Each row is a point on a landscape with many valleys, with its height.
From any point a ball rolls to the lowest of the 2 points nearest to it. It stops when none of these is lower. Distance is the straight distance between rows; heights are no part of it.
q745 h=4.90: [  1   7 -16 -27   7   1  32  -1  33 -12  -5  17  -1  -3  11  11  28  40
  26 -13   8   2   0 -15  -9 -40  14   6  26  -9 -11   1  20 -17  -5  11
 -14  -3  -2  -8   9   4 -16 -12  -7   8  16  12]
q962 h=4.19: [-17  17   9 -15  11  10  -7  -5 -16  -4   0 -18  -6   6  18 -20  10 -16
   9 -14  23  45   1 -23  12  29   6 -27  10 -10  18  29 -22  -1 -24 -21
  34   6  28  -1 -13  23 -10  30  19   0   0 -25]
q103 h=5.28: [ 25  28 -21  20 -20 -37   9  28  13   0  24  53  10 -24 -22   2   3 -17
  28  30 -24 -24  10  43  -9  -4 -14  18   4  -3  -7 -39  34  23  -9   2
  -7   2  -1  14  28 -42  -3  14  15  -2  -2  12]
q792 h=6.49: [  5 -42  10  14 -20   6   0  -2   2   3  19 -24  -7 -12  20  35   2  16
 -46 -32   6  23   7 -12 -21  22   6  -2  14  -5 -14   1   1   8  43  16
   0  -8   7 -25  -4  38  -7  -9  -5  14  10  19]
q539 h=4.97: [ -1 -24  -3  20  24  20   7 -11  -1   7  -1 -19   7  18  -6  33   9 -19
 -37 -23  -1   1 -12  -9  -5 -38 -27   9 -22   0  -6  10   5   5  18   7
 -25 -23 -25 -26  27  -2  -8 -44   6  10  -2  -2]
q386 h=8.50: [ 15   9  -4   0  -5 -14 -26 -25 -30  16  -3 -16  14  14   1  -5  -3  -2
 -28  15 -11 -39 -26   4  17   3 -17 -13 -18  -8  20   6 -21   3   8   8
   8  -6  -9  24 -61 -14  33  38  -1   7 -33   7]
q11 h=7.89: [ 15  -4  -7  25 -20  -5 -32  -3 -14   6 -16 -18  -8  -7 -18 -20  14 -14
 -18  14  -3 -10  -1  35   9  25   3   8 -36 -11  21  -5 -31 -13  22  12
  37  -3  15  18 -15  14  41  27  -5 -15  -8  16]
q898 h=5.38: [-27  -6  -1  -3  22   6  -7  -1 -17  13 -26 -16 -16  12  15 -29 -20   8
  34  24  -7  36   5  -9   3  46  39  -5   5  19  19  -3 -45  -8 -17  11
  -4  19   3  -5 -17   1   7  28  -5  -1  20 -26]
q624 h=3.52: [ -4  14  33 -16   1  30 -18 -12 -16  -3  -9 -22   1   9 -24 -13 -20  -9
 -13   2 -18 -66 -12  -4  15 -29 -21  16 -16  30 -16  30   5  -1 -15   1
 -24 -13 -30  17   0 -30  20 -28  -6 -13 -26  22]
q979 h=5.33: [-13   9 -21 -18  34  -2  30  -5  15  -3 -28  14   7   8  12  10  13  30
  41   0  12  32  -7 -22  -9 -30  21   6  24  -7  13  10  -1 -19  -3  -4
 -19   0  -1  -6   4  -2 -19   2 -14  11  25 -21]
q861 h=4.26: [ 15  28  20 -11  31   8  -1  41   8 -12   1  -1 -30 -28 -12  -8  -6 -19
  28   8   3 -13   4  24  -5  -3  26  12   3   7 -14   3  10  26 -30 -11
   7   0  19  -3  25 -28 -23  -5  13 -34   8  18]
q248 h=5.82: [ 14 -45  29  11 -49  13 -34  -3   1   4  16 -30 -12 -15   2  23 -15  27
 -59 -19  -6 -11  14   2 -12  31 -13  10   2   9 -29  -9   5  -1  37  10
 -17  -3   1 -15  -6  33  18 -24 -12  -7   2  35]
q138 h=6.79: [ 33   3 -23   0 -22  -5  15   6  25   1 -25  14  -9 -15 -28 -20  23  32
  12  14 -18 -17   0  28  -6 -12  26  15  -2 -24   0 -18  -4 -29  23   4
   8   2  15   9  -4   9  19   9 -38 -14   8  35]
q392 h=4.02: [-17 -15  20   6 -24   5 -31 -17 -11  26  11 -12  19   5  29   8 -37  20
  -4  13  -9 -20 -10 -14   6  37 -19 -17  19  35  -1  -6   0  26  -4   8
 -23  16 -21   1 -27  -6  10  17  10  17 -11 -21]
q458 h=5.57: [ 34  30  -4  -2 -23 -31   0  17  16 -27  19  42   5 -21 -14  -6  19 -23
  18  11 -12 -30   1  35   2  -5 -25  -5  -8  -9 -15 -29  38  21  -8  -7
  18   3   3  16  11 -14   3   2   5 -21 -18  18]
q114 h=2.36: [-10  14  16  -1   8 -23 -13   3  -5  13  15   1   5  -6  16  -8 -34   6
  31  27 -15 -18 -14   7  -4  27   9 -19  30  31   1 -21   9  35 -34   2
  -9   7   1  12 -18 -36  -5  37  26  -9  -8  -8]
q439 h=5.23: [ 12 -32  15  22 -40   3 -26  -9   0   7  24 -10   7  -3   8  26 -24  15
 -48 -15 -18 -25   3   4  -8  29 -21   7   3   7 -26 -27  17  24  33  10
 -20   1 -14  -6   3   8   8 -31   6   2  -7  21]
q361 h=8.45: [-16 -37 -21  45 -23 -15  23 -19  -3  15  11   7  21  10   1  47  -2   8
 -37 -14  -9  21   5 -13 -22 -27  -7  25 -26 -11   0 -20   6  -2  49  15
 -37  -9 -30 -22  19   5   3 -36 -23  28   1 -18]
q252 h=5.00: [  1  11   9   2  55   5  14  20   1   3 -32 -27 -39  -9 -16 -10   6  -8
   6   2  14   1 -13  12  -1 -32  44  29 -19  -9  -1  26 -29  -6 -13  11
  -9 -10  14  -9  10 -31  -5   5 -10  -6   7  16]
q105 h=5.02: [ -5  -3 -25  42  -8 -42   5  19 -23  -7  19  23  18  10 -12  -4  -8 -68
 -10  14   6  10  14  26   8  13 -21  11 -50 -11  27 -25  -4  23  -4  -2
  12   6  -9  19  18 -14   3   9  23  12  -7 -26]
q142 h=3.51: [-15 -26  16 -12 -21   8 -18 -32 -19  16  18  -8  27  26  28   1 -17   5
 -29  -4  -6   1  -4 -28   4  23 -28 -26  21  17   8  13   3  13   9   0
  -6   1 -18  -9 -39  24   9   3  14  19  -9 -21]
q981 h=4.24: [-20 -21   9  20  12  15  -3   2 -14   4  10 -15   7  11   3  23 -27 -26
 -13 -17   7  14  -3  -6 -11 -12 -18   9 -17  17  -2   6   3  27  -1   3
 -18  -9 -27  -6  29  -6 -17 -45  15  15   3 -22]
q77 h=7.03: [-25   4  37 -15  21  34   6  22 -10 -17  -4   3  -6  -3  -1 -13  -6 -22
  13 -19  24  33  14 -14   5  -4   3   7   4  26 -10  18  14 -12 -27 -23
   5   1   0 -18  47  13 -28 -47   7 -23   9 -24]
q68 h=3.66: [ -8  21  -5 -30 -10   2  12 -14  13 -13 -11  22  11  -3  -3 -22  14  15
  32   8  -2   8   0 -12   9   2   0 -17   8  -1   9   4   5 -18 -13 -10
  15   8  -2  17 -14  21   6   5 -12   3   4 -17]
q497 h=5.59: [ 11  10  40 -47  -6  24 -14  19  20   8  20 -31 -31 -16   8   1 -21  29
  -2  -7   7 -44   0 -11  -4   3  19   4  33  12 -36  13  17   8 -20   1
 -12  -6   3  -5 -15  -2 -11  -8  -3 -34   0  37]
q895 h=3.67: [ -8 -25  -2  38 -40   0   6   5 -14  -6  33  -4  19   2  -2  14  -2 -34
 -48 -17   0  15  21  11   7  18 -28   7 -36   2  -4 -17  10  14  32   3
  21   2 -15   0  23  28   7 -40   9  13  -9 -16]
q905 h=8.65: [ 20  18  -2 -13 -26 -32 -29 -11  -7   9  14  12   8  -3   6 -15 -10  12
  -6  19  -9 -46 -23  10  18  15 -20 -23   0   5  12  -9  -5   7   6  -1
  14  10   9  31 -46 -11  22  43   0   2 -32  15]
q761 h=7.26: [  8  16 -39  12 -28 -37  11  -6  15   9 -14  37  12 -11 -13 -29  14   8
  30  41 -15  -4   6  26  -3  10  12 -16   2 -27  31 -29 -14 -18   3  13
  17  17   8  26 -25   3  22  48  -8   5  -7   6]
q971 h=7.68: [ 20  18  17 -46  23  29  -6   6 -11 -21   8 -22 -29   0 -22 -10  21 -24
 -28 -38  41  -3   1 -14  17 -15   4  -3   2 -13 -24  56  20 -23 -21 -31
  37 -18  22  -9  12  14 -18 -16  13 -30  -7  13]
q286 h=3.43: [-20 -17  17   3   4  22 -20 -17 -23   8  -6  -5  19  20   3   8 -26  -8
  -2  -3 -15 -14  -1 -12  12  -3 -29   8 -10  37  -3  11   3   8  -5  -3
 -26   7 -36   1   8 -12   0 -28  10   7  -9 -18]
q672 h=6.36: [ -4  -6  -9 -13  25  14  21  -7  -4 -10 -26 -15 -13  16  -4   7  35  -4
 -15 -23  23  39  -2 -12  11 -19  13  -2  -9 -23  11  38 -19 -36   6   2
  21  -9  14 -10  -2  18 -11   1   1   8   4  -3]
q790 h=4.40: [ 11  -6 -12  41 -19 -22   5  15  -2   2  36  12  10  -6   2  13  -6 -39
 -24  -5  -6  24  14  14   4  18 -11  12 -20  -9  -3 -34   7  20  15  -2
  14  -3 -10   3  20   7  -3 -18  13  13   4 -18]
q995 h=6.81: [-26  11 -21  14  -9 -26  -5  -5 -20  10  -5  38  29   4   0 -26  -7 -15
  36  43 -10  12  15  14  15  20 -17  -7 -19  10  39 -40 -15  -1 -14  -1
  -8  18 -20  14  -4  -7   8  23   9  10  -6 -42]
q220 h=2.80: [-14  22   5  14  -8 -25  -6   1 -12   4  17  28  25   8  11  -2 -41  -9
  27  31  -9 -16  -3  -6   4   9 -19   4  18  27  -1 -22  20  38 -26  -2
 -14  -8 -11  16   5 -34  -5  13  21   6 -12 -18]
q416 h=5.25: [ 20  11  26 -45 -31  26 -15  -3  11 -11  19 -17  -5  -2  12 -10 -17  15
  -3  -4  -1 -48  -1 -10  15  -1  -4  -8  19  21 -27  20  20  -1 -11  -2
   3  -4   2  11 -12  -8   7  -9   2 -22 -12  39]
q791 h=7.70: [-11  -9 -34  44   5 -36  33   4  12  19  18  14  10  17  17  29   2  -2
  -1   8  16  41  -7 -11 -27 -11   2   9   8 -15  15 -29  -5  25  11   5
 -26   5  -1  -4   1  -8 -25  10   9  28   8 -30]
q470 h=6.14: [ -1 -17   4  14  28   8   4  18  10   7  -5 -18 -22 -19  17  24   0  20
  -2 -18  16  26   2  -2 -23 -10  40  19  12  -2 -15  -2   1   3  15  10
 -10  -7   8 -23  25   2 -17 -11  -7  -4  18   5]
q173 h=4.47: [ -2  -2   6 -21  -5  11  17   4  38   0  12  21  -2 -14  22  18   1  40
  25  -2  -3  -6   4 -11 -19 -17   3  -3  32  13 -27 -13  35  -1  -4  12
 -32  -4  -5 -17  24   0 -10 -26  -5   0  26   9]
q991 h=4.92: [ 22  12  23 -34 -33   3 -29  -8  -2 -11  25   2   9   0   3  -8  -9  -6
 -14  -4  -1 -56  -8   1  12  -1 -37 -16  10  15 -15   4  29  10  -8  -9
  12  -5  -8  18  -5  -9   8  -4  11 -22 -38  25]
q291 h=7.37: [  3 -11 -32  25 -31 -25  -6   2  25  25 -17  17  -8 -19   1  -3  -9  42
  15  28 -18   5  -8  11 -18  44  23  -4  30  -1   0 -42 -14   0  23  11
 -13  13  16   9 -24  10  20  33 -26   5  11  17]
q547 h=5.45: [-21  11  -4  -4   4  -1   9   3   4   0 -41  11 -10 -18   4 -40  -5  29
  48  28  -6  27  18   2  -8  35  48  -3  17   3  10 -22 -28 -21  -4  12
  -2  24  14   1 -10  11   9  26 -23  -5  26 -10]
q833 h=4.53: [-15 -19  24  20  12  -7 -20 -18 -23  28   5 -28 -10  16  35   9 -28  14
 -13  13   2  -4  -9 -16  -6  33   4 -11  23   9  13   3 -22  36   2  11
 -26  11  -7   2 -34 -20   6  33  13  12  -9 -13]
q917 h=5.60: [  9  40   8 -11  34  -1  -2  11  -9  -9 -15   2  -6   0 -20  -9 -24 -21
  20  30  -7 -55 -21  15   9 -32 -17  17 -18  13 -11  15   2  12 -26  -8
 -19 -20 -13  13  -6 -63  -8   3   2 -15 -17  17]
q442 h=7.87: [-17 -30 -11  20 -27 -10   7   2  11  14  -1  11   8  -7  13  17 -21  39
  10   9 -18  27  13  -6 -24  29   9  10  22  10  -7 -35  -8   8  23  17
 -37  16 -10 -11  12  20   0  -5 -17  21  33 -10]
q535 h=4.35: [-30   1 -12 -32  -5  23  17 -40  -2  -4 -28  -9   7  15   1 -22  18  18
  10  -4  -5  14  13 -27  16 -14  -3  -7  -4   4  23  15 -14 -44   4  -9
   4   3  -7   5  -8  29   6  -3 -19  13  19 -33]
q349 h=6.85: [ -2 -13  28 -28 -26  35 -17  -5   6 -15   3   5  -2 -11   0 -21  -8  21
   0 -19  -7   3  15  -4   9  19   2  -6   3  27 -16   1  19 -24   1 -11
   5   7  -5  -4  23  32   2 -39 -13 -18  10   3]
q224 h=5.04: [-24 -15   2 -15  -7  25  -6 -26 -20  -8 -28 -10   5   8   8 -14   2   8
  -3  -3  -1  32  12 -16   9  20   1  -6   0   8  11   1 -29 -25   7 -10
  11  15  -8  -3  -3  38  24 -10 -12   9  15 -27]
q582 h=6.05: [ 24  14   8  -3  15  12 -12  17  -3  -7 -13   3 -17 -11 -27 -16  -2 -16
   8  16 -13 -46  -7  33   7 -22  10  25 -25   6 -13   4   7  -3  -2  -3
  -3  -4  -4  15  16 -27  11  -7 -10 -24 -19  38]
q228 h=6.73: [ 22   5  34 -32 -23  41 -13  -4   0 -23   0   1 -10 -13 -18 -12  17   2
 -14 -36  -5 -13  22  -1  12  -2 -16  -3  -7  12 -26  21  21 -25  -2  -8
  24   1  -1  -1  24  32  16 -54 -10 -26  -6  13]
q498 h=4.81: [-21 -13  15   6  23  10 -22   4 -28   5  -7 -35 -15   0  13 -20 -10 -10
   9   0  17  36   4  -4   5  48  24 -11   9  -9  21  12 -40  -9 -12  -8
  20  17  26 -14 -15  22   3  31  16  -8  11 -27]
q153 h=5.71: [ -9  19  19  -3  62  16   1  10 -19 -14 -23 -29 -21  14 -27   0   4 -41
   3   1  19   3 -20   7   4 -27  11  26 -26  -7   7  45 -21  13 -22  -9
  -4 -22  11  -8  -1 -38 -24   5   8 -13  -4  -6]
q468 h=6.24: [ 16 -15   0 -12 -19  19 -11   1  10 -12  -3 -11 -22 -15 -26   5  23   7
 -35 -39  -6 -24   5  14   5 -20 -14   3 -26  -7 -24   7  19 -23  21   1
  18 -12  10  -1  27  23  20 -41  -9 -16  -4  40]
q729 h=5.78: [-17 -12 -11 -10   6  22   0 -11 -11 -17 -16  -5  -9  10   2 -12  34   0
 -17 -21  20  49  15 -17   8  26   8  -8 -10 -14  11  14 -23 -38  10 -11
  35   4  17 -16   9  49   1  -6  -9   6  14 -16]
q335 h=6.21: [ -8  29 -23   1  -3 -17  17  23  12 -13  -9  47  19 -16 -22 -25   6 -17
  31  13 -13   8  18  24   9  -2  -4  10 -15   1  17 -23  10   1 -18 -13
  11   5   5   9  35 -10  -2  -8   1  -8   8 -17]
q858 h=3.74: [ 28  53 -21 -35   5  -3  38   4  35 -25 -17  27 -11  -7 -22 -28  31  -1
  30   2   8 -23  -3  -2  14 -41   4 -13   1 -19  -2  17  10 -29 -12 -12
  27   0  15  24 -20  -1  -2  22 -22 -13   1  18]
q38 h=7.09: [ 18   7 -35  16 -15 -28  11  12  16   8 -13   8 -12 -22  -5 -14  21  11
  11  19 -12   4   3  23  -9   5  21   1  -1 -25  13 -25 -13 -15  16   9
  -6   5  18   8 -19   3  24  34 -13  -2   3  18]
q676 h=7.40: [-11 -24 -19  18  18 -16  23 -18   4  16  21  -2  18  28  21  40   8   4
 -21 -10  20  37 -10 -28 -16 -25  -3 -10  11 -22  13   4  -2  17  15   9
  -8  -5  -3 -14 -22   8 -21   5  16  39   0 -20]
q159 h=6.54: [ 11  -9  18 -18 -20  18  -2   9  23 -11  -1   0 -15 -20   2 -18   6  31
  15 -24   1   3  21   5 -12   8  22  -4  15  12 -29  -7  18 -25  13  -1
   9  16   8 -16  17  27   3 -28 -26 -17  22  27]
q706 h=1.88: [ 33 -10 -34  41   3 -32   9   0  13  21  21  -1  10   6  10  44  20  -2
 -19   1  -1  -3 -21  22 -17 -15  -6   9   1 -35  10 -15   5  30  23  11
 -14 -16   3   4 -15 -19  -6  28   2  24 -13  20]
q339 h=6.58: [-39  10 -26  14  11 -19  10 -15 -23   7 -20  28  35  25  -4 -26 -10 -16
  23  29  -4  19   7  -9  16   2 -27   2 -14  10  46  -1 -24  -7 -28  -9
 -11  12 -26  12  -3 -23  -7   8   4  30   1 -51]
q710 h=3.41: [-14   5   7  -6 -30   4  -7   2   5  -2   3  23  24  -8  13  -6 -30  16
  24  20 -27 -18   9   2   8  20 -13   6  12  29  -3 -25  15  11  -8  -3
 -14  14 -19  21  16 -14  10  -8  -3 -12   3  -8]
q764 h=6.45: [ 30   9  -9  -5  -2   2   6  20  13 -13 -34  13 -25 -30 -46 -27  14   5
  22  16 -25 -37   2  38  -9 -18  32  29 -24   0 -13 -12  -6 -22  11  19
  -2   4  10  16  19 -12  28  -2 -36 -28   5  45]
q321 h=7.43: [  5 -22 -22  14   2   4  -9  -9 -11   3 -29 -27 -17   3  -7 -15  19   0
 -25  -4   0  18  -1   1  -2  17  13   1 -14 -21  17   3 -50 -28  30  15
  18   6  16  -1 -15  21  28  26 -12   0   9  10]
q684 h=8.76: [ 19  35  -1 -35 -34 -40 -11 -17   8  -4  20  38  29   6   7 -19   2   4
  16  11  -3 -27 -11  -8  26   9 -23 -39  20  11  12 -22  20   7 -16 -17
  31   4   3  25 -30   8  12  40   6   1 -21   2]
q449 h=4.99: [ 14  19 -11  19  18 -43  12  46  13  -9  27  31  -8 -23  -7  11   2 -30
  37  23  -3  11   4  36  -9   2   6   9   9 -14   2 -22  21  33 -22  -3
  14  -3  29   7  27 -39 -21  22  36  -4  -1   7]
q873 h=5.65: [ 13 -19   1   5 -17  20   1  -8  -7 -11   5  -2   8   0 -25  21   7 -14
 -35 -21 -10 -12   5   4  -1 -34 -31  10 -41   7 -23   0  23 -16  22   8
  -5 -12 -28  -5  42  11  11 -59  -4  -3 -15  14]
q499 h=4.54: [  6 -36  11  27 -32   2  -7  -6  -8  -6  42 -11   4  -3  -1  45 -18 -10
 -65 -27 -17   1  20   1  -7  12 -30   1 -27  -2 -25 -20  19  16  27   7
   2  -5 -13 -13  18  22  -1 -49  16  10  -4   2]
q183 h=3.50: [ 28  -5 -15  11  18  -1  22  11  38   8 -16 -16 -18  -9  -5  26  34  27
 -14 -15   4 -22 -21   8 -17 -40  34  16  -1 -27 -19  16   4 -18  23  23
 -12 -13   5 -11   3 -14   2  -6 -27  -2   7  44]
q195 h=5.93: [  0  13  28 -24  10  27   0   6  13   7   2 -14 -27 -24  14 -10  -4  25
  25   1  14  -7  -3 -14 -11  10  40  -2  37  16 -17   9  -4  -4 -14   1
 -10  10  10  -8 -19  -1 -21   4  -6 -18  11  17]
q370 h=2.90: [ 12  19   2 -21   2   2   9   4  13 -15  -1   6   2   2 -10 -10  30   0
   4 -12   4  -7  -2   3  13 -16  -8  -6  -4 -12  -1   7  10 -14  -2 -20
  22  -5  14  11  -7  12  10  -2  -9 -12  -2  18]
q944 h=6.28: [ -4   1  20  17  56  10 -12   6 -21  -1  -6 -29  -4  24 -10  10 -20 -48
 -25  -8  24 -13 -27  -5   0 -29 -13  14 -21  11  10  41  -2  22 -18   2
 -10 -20  -3 -14   6 -46 -18 -10  18   5 -23  -9]
q847 h=7.60: [ -2 -17 -23  17 -35 -10  10   3  34   5 -11  14 -10 -24  -4  -1  -2  55
  22  18 -24   9  17  10 -24  26  32   3  27  10  -5 -51   6  -5  21  12
 -26  21   4  -5   7  22  13   2 -37  -4  28  17]
q986 h=6.64: [ -4 -34  15  43  22   5  -1  10   0  14  13 -46 -12   0  21  41 -14   6
 -30 -21  15  33  -5  -9 -28   7  31   4  12  -9 -12  -4 -11  31  28  21
 -18  -7  12 -34   1   8 -22  -1  11  16   7   1]
q953 h=5.16: [-23 -13   8   0  31  14 -14 -26 -19  22 -21 -35 -13  16  16  -2 -18  16
  -9  16  -1 -14 -27 -24   1   6  -4  -4   1   5  14  29 -36   1   5  10
 -24   1 -15 -10 -35 -25   7  25  -2  20   5 -14]
q602 h=4.21: [ 12  52 -19 -51  14  -5  33   9  27 -34 -30  30 -10  -7 -23 -33  40  -4
  28  -9  10  15   7   3  16 -32  19 -24  -4 -22   9  26   4 -35 -16 -24
  51   9  29  10 -13  26  -5  16 -22 -16   4   3]
q617 h=7.06: [ -1  -1 -34  18 -37 -23   0 -16  -6  15 -10  37  29  -3   0 -26  10  -3
  13  28  -6  15   6  12  17  29 -17 -22  -8 -13  36 -23 -15 -18   3  -5
   8  11   1  26 -24  17  19  48   1  19  -5 -17]
q263 h=5.51: [ -4  21 -27  23  -1 -45   3  -4 -28 -14   9  33  30  23  -9 -13  10 -46
  -5  13   4   7   0  10  22  -7 -26  -7 -21 -15  28  -1  -5   5 -17 -14
  25   0  -3  17  -4 -15   3  29  22  17 -18 -17]
q860 h=5.03: [ -8   8  -5   4  14   4  18  15   9  12 -27   4 -22 -20  -5 -18 -15  16
  44  23 -15   3   2  19 -14  10  43  15  10   9  -3 -27 -28  -3 -10  13
 -21   6   2   0  14 -20   4  15  -9 -15  20   2]
q462 h=2.65: [-16 -25  -7  -9  -8   7   2 -35 -14   0  18 -13  26  34  22  17   5   5
 -26 -19   6  37   2 -36  17  20 -29 -30  14 -10  18   2  -5   3   8 -12
  17   2  -2  -3 -28  41   3   2  23  38  -1 -38]
q229 h=2.76: [ 32  -1 -28  26  26 -17  34   9  27  17   1  -1  -3   4   2  40  27  17
  -8  -9   8  -5 -28  10 -25 -39   6  16  13 -35  -7   8   6   1  14  20
 -20 -19   7  -7  -7 -22  -9   8 -12  16  -4  34]
q816 h=5.77: [-19  -8   6   0  38  19  25  12  12   0 -23 -15 -17 -11  22   8  -1  19
  30  -8  10  45  -1 -12 -18 -18  50  11  23  -2  -1   5  -6 -15   9  11
  -6   0   8 -36  30   2 -30 -10 -24  11  30 -14]
q575 h=3.64: [ 34  22  18 -17   7  10  -3  21  16 -13  18   4 -11 -16 -10  -6  23 -15
   7 -10  12 -17   0  15   9  -9  11  12   3 -12 -23  16  24  14  -3  -8
  26  -4  23   3   4  -1 -13   3   7 -22  -2  27]
q510 h=6.33: [-34  -9   3 -14  -2  27   2  11  -9 -25 -22   1 -14 -15  -3 -24   9  -5
  21 -28  11  56  30   1   5  17  27  -3 -14   3   1   7 -20 -32  -1 -11
  34  12  15 -14  42  52  -5 -25 -13   2  33 -18]
q384 h=6.23: [ 12  10  17 -23  -2  17   0  20  28  -5 -18 -11 -32 -33   0 -14   2  32
  24  -1   4   6  15   6 -13  14  47  -3  29   4 -26  -4   7 -16   6   8
   1  10  20  -9   3  16  -1  10 -21 -26  26  23]
q233 h=5.12: [  1  25   0   4  34 -15  -1  13 -11  -6   7   3  -4  16   3   0   0 -25
  17  17   9 -20 -15  12   1 -20  -4   3   5  -3   0  11   9  28 -41  -8
 -10  -8   9   6 -12 -49 -23  17  26   1 -21  -4]
q239 h=4.57: [  8   0  25 -14 -20   1 -27  -5  -9   0  33   1  23   9  17  19 -30 -14
 -23 -10   4 -44  -4 -15   9 -11 -46  -8  10  24 -22   8  37  28 -17  -4
  -7 -12 -17   5   3 -19  -5 -13  32   4 -25   3]
q423 h=1.69: [ 19   2   3  14  -6 -22  -8  11  -4  13  22  -1 -15  -4  14   5 -10  -3
   0  24  -7 -12 -16   8 -16  27  10  -7  23   1  -4 -17   5  41  -3   1
  -2   2  17   5 -15 -24   5  35  14  -6  -6  14]
q157 h=5.88: [-14  32 -17   5  27 -31  14  12  -9 -18  -3  31  24   5 -14 -15   9 -46
  29  15  10  18   4   7  16 -25 -21   1 -19  -2  23   1   5   4 -35 -14
  12 -10   5  13  14  -9 -27  13   9   4   3 -28]
q301 h=7.02: [ -3 -20   6  33  30  -5  -2   8  -4  25  28 -24  -7  17  17  40  -7   6
 -18 -12  23  15 -23 -13 -22 -16  14   6  15 -18  -1  12 -10  35   8  12
 -24 -14   5 -12  -6 -18 -30   0  18  18  -5  -2]
q459 h=4.67: [ 11  29   5  -2  32 -15  11  33  13  -5  19  17 -12 -19   1  12   0 -15
  38  13   5   0  -7   6 -15 -12  11  10  16  -2  -9  -7  30  39 -38 -12
  -3  -3  26   5  19 -37 -31   5  24 -19   8  13]
q342 h=6.71: [-27  19  23 -34  19  27  11  10   8 -22 -25  -2 -14 -14  -7 -27  -2   0
  46  -6  14  28  26  -4   5   5  30   4   6  11  -5  10   0 -28 -17 -19
  17  13   7 -16  29  21 -19 -22  -5 -20  21 -21]
q830 h=6.27: [-31   9 -23  12  29 -16   5 -32 -26  12 -24  11  22  39 -14  -9   1  -9
   8  21   6  10  -8 -22  17 -31 -23   9 -22  -5  40  19 -21  -7 -19  -2
 -26  -7 -33   4  -4 -37  -5  24  -6  19  -5 -38]
q18 h=8.13: [-14 -30  -9  35  -8   9   6  -7  -3  18   2  -2   6  10  12  21 -17  18
 -19  -4 -14  21   7  -8 -18   9  10  16  -2  -1  -3 -26 -11   0  26  15
 -27  16 -20 -15  15  12  -5 -21 -10  20  14 -21]
q306 h=2.47: [-13   3   8 -14  -1  26 -10 -12 -10  -6 -22 -16   2   7  -8 -10  -8   5
  -2   2 -20 -24 -12  -1  10 -11 -13   3 -19  22  -3  12  -4 -10  -8  -3
 -21   1 -25  -1   2  -6  15  -9  -5  -4  -7   5]
q708 h=3.53: [-20  -3   7 -33 -10   4   2 -17 -11  -9  14   0  22  14  26   3   5 -13
  -1 -20  18  44   8 -35  13  23 -16 -36  20   5  10   6   3  -7 -12 -21
  34   8   6  -2 -15  36 -14  -3  22   2   9 -42]
q108 h=8.22: [ 27 -15 -13  18 -25  -2 -26  -7 -13   1  -2  -4   9   9 -21  -6  13 -10
 -33   3 -13 -31  -4  18  15   4 -24  -4 -37 -13   3   5 -14 -10  17   3
  20  -2  -7  23 -22   1  26  14  -8 -13 -33  20]
q855 h=7.39: [ -1   0  36 -39   8  37 -13   2  -7  -7   0 -24  -9   5   8  -9  -4 -11
  -3 -37  28   7  10 -21   6   4   3 -19  12   9 -13  36  14 -11 -20 -27
  20  -7  11  -8   8  14 -23 -23   7 -27   0 -11]
q579 h=6.94: [  0 -10 -15  -8  32   5  -1  -7 -20   1 -30 -31 -19  13 -12 -13  28  -9
 -15   1  13  26  -8   3  10   2   7  -8 -22 -36  28  41 -56 -36  14  -2
  40   1  31  -5 -23  20  19  26  -3   3   7  -5]
q514 h=4.00: [-17   1  14 -18 -28  13  15  -3  21  -3   9  21  23  -4  18   4 -19  21
  27 -10 -13 -12  21 -18  -7 -12 -22   6  18  22 -17 -15  38   3 -14  -2
 -27   5 -24   3  16   4  -6 -31   1  -3  11   2]
q276 h=4.34: [ 11   2  -2  20  35   5  11  19  11   7 -23 -20 -32  -8 -15  13   0  13
  11  16  -5 -31 -18  17 -20 -25  51  30  -3 -11  -8   4 -14  -5   6  18
 -30  -9   6 -11   6 -39  -2   2 -17 -15   2  33]
q444 h=5.20: [ 10 -11  -8  -3 -19  -9   2 -19  -9 -14  37  12  32  31   6  24  20 -32
 -48 -39   5   5  12 -21  13  -2 -56 -29  -7 -21   3  22  21  -5   7 -18
  29 -15  -6   3 -12  34   9 -24  20  19 -20 -20]
q803 h=0.83: [ 22  -5  -3  27  -4 -32 -11  -1   4  33  35   0  -4   0  22  34 -10  14
 -27  13  -6 -19 -27  11 -11  11  -1 -15  18 -12  -6 -17  -1  46  17   9
  -9 -12  11  10 -34 -20   3  39   9   8 -25  24]
q454 h=5.81: [-15 -18 -20  12  20   4 -10 -33 -26  24 -25 -10  15  32 -12   5  -2   7
 -19  20 -10 -13 -16 -21   7 -24 -26   3 -27   7  29  26 -33  -7   4   5
 -39  -2 -41  -9 -22 -30  13  12 -12  29  -7 -23]
q3 h=4.14: [ -6 -16  36 -39 -11  19 -22 -16   2  10  42 -24  10   8  26  17 -32  10
 -26 -24  11 -29  -6 -29  -5   1 -28 -19  32  17 -18  23  28   8 -14  11
 -12 -14 -11 -21 -17   4  -3 -24  21   1 -18   3]
q554 h=4.52: [ -2 -11  -8   8 -28  -3   2  -7 -12 -22  24   9  28  10 -18   7  18 -45
 -40 -31  -3  15  21   2  13   8 -44  -9 -38 -13   4   0  12 -13  18 -12
  36  -6 -13   6  17  44  15 -43  11   9 -11 -21]

Two balls start at each pair of points below. Name the first point that both come to, or write never.
q18 / q321 -> q370
q816 / q252 -> q803
q153 / q944 -> never

For each start below, name the point where the ball stops.
q386 -> q370
q582 -> q370
q676 -> q803
q510 -> q370
q791 -> q803
q103 -> q370
